A landscape with many peaks, sampled at points; each row gives a point and its height.
From any point a climber steps to the highest of the 2 points nearest to it. It stops when none of these is higher. Distance is the straight distance between rows; heights are no part of it.
q_230 (h 5.54): [ -1 -22  -5  -7   3  -7   1   3 -19   7  -6 -21  -7  11  10 -13  -3  -2
 -22   0  14]
q_253 (h 3.74): [-17   4  -6  -9   1   3   4  -2  11  -8  -8   9 -12   7  -7  -1  -8  18
  -1  -6 -10]
q_660 (h 2.62): [-19  -1  10  -9  -5  -1   3  -3   6  -2 -18   8  10   5  24  10 -10  10
  -9 -10  -3]
q_372 (h 2.72): [ -4 -18   8   7   7   6 -29  12  21  -3  -5   6  10   9   3  13 -11   6
   6  -3  -8]
q_343 (h 1.66): [ -1  -3   1 -18  -5  12   8   2   0   4 -26  -6 -10   2   8  16 -16  -2
  -2  -4  -4]
q_367 (h 5.72): [  0   4  -7  -5  -6  20  10  11  11  -7   2  -1 -18  -8 -21   3  -8  -5
   4   1  -4]
q_540 (h 4.81): [ 15  -6  -9  10  15 -13   0  -5 -21  11  -3  -4  12 -15  -2  -4  -4  -1
  -2   5   5]
q_72 (h 1.41): [ 18   1 -17   0  -3 -14  28  -9 -24   5  -6   7  -4   3 -19   5   0   0
   4  14  -2]
q_859 (h 2.10): [ -6  10   6 -14  -9   9  11   0   9   1 -27  13  -2   5  12  15 -14  12
  -5 -12  -5]
q_89 (h 5.91): [  4 -14 -11 -10  -3  -7  15  -2 -23  11 -13 -18  -9  23   3   0  -4  -8
 -14   2   8]
q_977 (h 2.92): [-24  -5   2   8  -3  -1   0  10   6   6  10  -1   8  -5 -13 -17   1  -1
 -12 -10   5]
q_248 (h 3.85): [ 23   3  10   7  10  -8  12  -1  -5  -5   0  15   2 -13   4  16   4   4
  25   7  -6]
q_369 (h 6.83): [ 16 -10 -13  -7   0 -13   2 -12 -24  15  -9 -13  -1  23  -9  10 -10 -12
  -2  12   1]
q_585 (h 4.03): [ -8  -4  -8  10  -1  -2  12   2 -18   1   6  -9   7  -3   2 -19   4   1
 -29  -5  12]
q_211 (h 3.56): [  1   7  -4   2  -4   0 -17  -6   9   0  22  -4   3   3 -14 -22  20  -5
   7   6   9]
q_498 (h 4.48): [ -2   6 -10  13   0   0  11   2 -11   0  18  -2   1 -15 -10 -18  13  -3
 -16  -1   7]
q_339 (h 2.89): [ -3   1   9  -6   7 -21  -9 -19 -16   6   3  -2   5   1  18 -12  19   7
   3   2   5]
q_975 (h 2.63): [-19  -6  -6  12  10  -1  -7  10   5  -1   9   7   6 -17  -5 -15  -4  14
 -11  -6  -2]
q_315 (h 5.23): [ 10 -19  -9   0   9 -12   6   0 -28  13  -5 -14   4  -4   1 -11   2  -3
 -13   3  14]
q_231 (h 1.82): [  8   7  12   5   1   2  -9   0  12 -13   1  13   9   9  12  21   5   0
  15   0  -2]
q_548 (h 4.30): [-2 11  6  0 -3  0  1 -1  7 -9 21  6 -6 -4 -7 -8 17 -1 10  2  4]
q_591 (h 3.53): [ -2  -2   8   0  10   1 -13   4   3  -5  14   3  -1 -29   9 -15  17   9
  11   3   4]
q_492 (h 1.76): [ 11   7 -15   9  12 -21  14 -12 -21   3   8   7  -7  -2 -16  -6   9   6
   4  10  -4]
q_650 (h 3.71): [  6  10   8   7   6 -12 -16 -12  -2  -1   4   5  17  -3  18 -10  19   4
   8   2   5]
q_849 (h 2.70): [-14  -3  -9   4   5 -11 -17  -9   3   1   2   2   3  15   4  -3 -12  12
 -12  -5  -8]
q_941 (h 1.09): [ 17  -1  -5   3  15   5 -18   4  -1   1  -2  -8  -4   1  -5  13 -14  -7
  14   8  -6]
q_335 (h 0.56): [ 16   0 -11  -6   4   5  23   2 -11   4 -15   0 -18  -6 -19   8 -12  -1
   7   6 -11]
q_408 (h 3.45): [  8   7 -14  12   2  -6 -15 -10  -1   4  13  -9  12   1  -5 -27  13  -4
  -6   6   8]
q_35 (h 1.85): [ -4 -14  -9 -14  -6   9 -11  -2  -1   6  -1 -22 -14  16  -6   4 -12 -12
  -8   2  -1]
q_830 (h 2.64): [-16  14  18  -9 -21  -4   9  -6   9  -6   1   9   8  19   6   5  13  -5
   4  -3   2]
q_31 (h 1.02): [ 10  -3  -5   7   1  13  25  13  -7   5 -14  -4  -5 -30   0   2 -16  -6
  -9  -5  -6]
q_206 (h 2.61): [  9  -4   2  15  13   9 -20  15   7  -4   4   3  15 -23  10   0   0   1
   4   0   4]
q_420 (h 1.49): [  4 -16   2 -16  -2  10  -6   1  -5   8 -17 -23  -6   8   6  17 -22 -14
  -3   1   0]
q_516 (h 2.83): [ -7   8 -14  -7  -4  13   6   3  10   2 -19   3  -7  12 -11   6 -22   8
 -11  -9  -9]
q_745 (h 5.07): [  3 -16   5  -4   4 -11 -13  -9 -11  10  -5 -19  10   8  20 -13   0  -1
 -20   1  11]
q_60 (h 1.01): [  2  13  -3 -19  -4  -7  20 -18  -6   1 -15   5 -22  20  -4  10   5   7
   9   3  -6]
q_483 (h 3.35): [-11   2  -1 -15  10  -9  -6 -13   3 -10   1   1 -23  15  -1   7   1  15
  15   3 -10]
q_357 (h 3.69): [ -4  -4  11  17   1   3 -17  14  20   4   4   7  17  12  -5   4  -1  -5
   5  -6   1]
q_606 (h 2.25): [  2   3   2  20   9   2  -5   9   4  -7  -5  14  18 -11  16  11  -4   8
  -2  -5  -3]
q_75 (h 2.42): [ 25   4   7  -2   6  -7  24  -4   3  -7 -11  23  -9  -8   3  16  -6  13
  27   1 -15]
q_296 (h 3.16): [-17 -10  -6   8  -7   2   1   7   3   8   2 -11   9  10 -14 -13 -10  -7
 -24 -10   5]
q_551 (h 4.23): [ -3  -2  10  -1  -7 -12 -16 -16  -1   9   4  -7  22  16  20  -9   3  -2
 -16  -1   6]
q_590 (h 1.93): [ -2  -2  11  11  -3  13   1  17  12  -5 -12   9  19 -12  15  20 -12  -3
  -4  -7   0]
q_794 (h 2.69): [  6  18  11   9   0 -10  -6 -10   5 -12  12  14  12  13  13   5  15   3
  10   0   2]
q_565 (h 1.60): [ -5   4  10   3 -12  16  16  17  20  -6 -11  15   4 -12   4   7  -6   3
  -1  -9  -4]
q_864 (h 5.05): [-16  -1  -6 -22  -2   5   0  -4   7  -8  -3  -2 -30   8 -11   2   1  12
   6  -1 -11]
q_316 (h 1.22): [ 11   6 -13 -13 -10 -11  32 -12 -19   8 -17   6 -14  18 -13   8   5   2
   5   7  -4]
q_901 (h 5.46): [  0  19  -5  15  -3  -1  15   1   1 -10  22   8  -2  -9 -13 -13  13   1
  -2   1   0]
q_986 (h 4.37): [ -4   0 -13   1 -13  12  -1   6   4   4  12 -13  -7  13 -29  -5  -2 -18
  -9   0   4]
q_823 (h 2.28): [ -9  -6 -10 -10  -4  14 -10   6  11   0 -11 -10  -8  14 -13   8 -25  -4
  -5  -4  -9]
q_843 (h 2.98): [  1  -6  -2  10  13   5 -25  13  14  -7  13   5   5 -18  -6 -12   8   7
  11   2   3]
q_84 (h 4.69): [ -3   7  22  -1 -12   0  -3   0   0  -1  10   3  18 -13  18  -7  20  -6
   1  -1  12]
q_237 (h 1.03): [ -7   1   5   1   9  -2   6   1  11 -18  12  17 -12 -11   4  -3   7  23
  13  -2 -10]
q_499 (h 4.87): [ -3   1  -2 -10 -11  17  -5   9  14  -4   7 -10 -13  11 -22   7  -6 -16
   9   3   0]
q_777 (h 3.01): [-11  10   7 -13 -15  -6   5 -14   0  -6  10   1 -10  21  -1   0  18  -5
   3   4   3]
q_348 (h 2.91): [  1  -1  -3 -10  -1  -7 -11 -13  -9   5  12 -12 -15   9  -4 -10  17  -5
   4   8   6]
q_45 (h 4.15): [ 17   6 -12  14  18 -14 -14 -11 -10   7   3  -5  12  -7   0 -15   6   0
   6   8   3]
q_811 (h 3.46): [  3  -6 -12   6   0   3 -10   0  -5   7   5 -16   6   7  -5  -7 -11 -11
 -19  -3   4]
q_199 (h 5.59): [ 10   9  10   3 -14   2  -6  -3   0   5   7  -9  22   2  11  -9  14 -22
  -3   1  16]
q_797 (h 0.80): [ 12 -13  -6  -8   3   8  23  10 -11   9 -24   0 -18 -25  -6   1 -18   5
  -1  -1 -12]
q_834 (h 1.39): [  7  10   5  -8  -1  -6  22  -8  -1  -4  -8  11 -17  -4   2   6   4   8
  14   1  -9]
q_422 (h 3.89): [  2   7 -11   4  -7   7   6  -1  -4   1   1 -11   0  11  -9   5  -8 -14
  -9   0   1]
q_888 (h 2.29): [  8   5  -8   0   9 -14  -1 -14 -14   4   4  -2  -7   7  -8   3   3   0
   8   7  -2]
q_224 (h 1.84): [-12  -4  18   3   0   4   0  11  19 -12  10  17   0 -11   3   1  11  12
  12  -5  -2]
q_835 (h 2.26): [ -3  12  14   2 -13   6   6   3   9  -7  -1   8  13   7  10  14   3  -7
   4  -3   3]
q_140 (h 0.62): [ 12   1  -6   2  11   3   8   3  -5  -3  -5  -1 -10 -10  -7  10 -10   0
  12   6  -9]
q_201 (h 1.94): [ -6  -2   0   2  -6   0 -12  -2   9   2  -3  -1   9  16   7   7 -15  -4
  -6  -3  -4]
q_527 (h 4.51): [  9   4   2  15  -7   6 -18   7  13   7   5  -4  25   3   1  -2  -1 -16
  -2   2   9]
q_104 (h 3.34): [-16   0  14  -5  -3 -13 -11 -10   2   0   0   6  15   9  24  -1   1   8
  -8  -6  -1]
q_729 (h 5.44): [ 18   4  11   3   5  -1   0   3  -4   3   3   2   6 -19  10   8   9  -8
  17   7   7]
q_621 (h 2.27): [-24  -8   9  12   8   0   1  17  16  -5   0  17   8 -12  -1  -3  -1  17
   1 -12  -6]
q_818 (h 1.28): [  1  -1  -1  12  -1  16  14  20   8  -6  -4   8   0 -28   3   3 -10   1
  -4  -5  -6]
q_927 (h 4.11): [ -1  -3  14   2  -2   6   2   9   0   1  12   0   6 -33  11 -12  15  -4
  -1   0  10]
q_965 (h 5.36): [  1  -4  11  -8  -1   5  -5   2  -3   4   2  -9   0 -11  12   8   3 -11
   4   1   7]
q_229 (h 7.01): [-15  -1   4 -12 -12  11  10   6  10  -3   3   1 -15  -8 -10  -3   3   0
  -1  -3   0]
q_387 (h 3.55): [-14  -2  -4   0  -1  -8   1  -9 -10   0   1  -4   0   5   6  -7   3   3
 -18  -3   1]
q_724 (h 3.43): [ -3   8  -4 -11  -5  -4   6 -13  -5  -6  16  -4 -25  14 -13  -3  18  -3
   9   6  -1]
q_88 (h 1.79): [ 12 -14  -1   4  13  13 -37  13  12  -2   0  -6   3   1  -1  12 -14   0
  10   5  -7]

Where does a climber stop that starts at each point below?
q_975: q_229
q_420: q_864
q_335: q_199
q_606: q_199
q_316: q_724
q_140: q_199
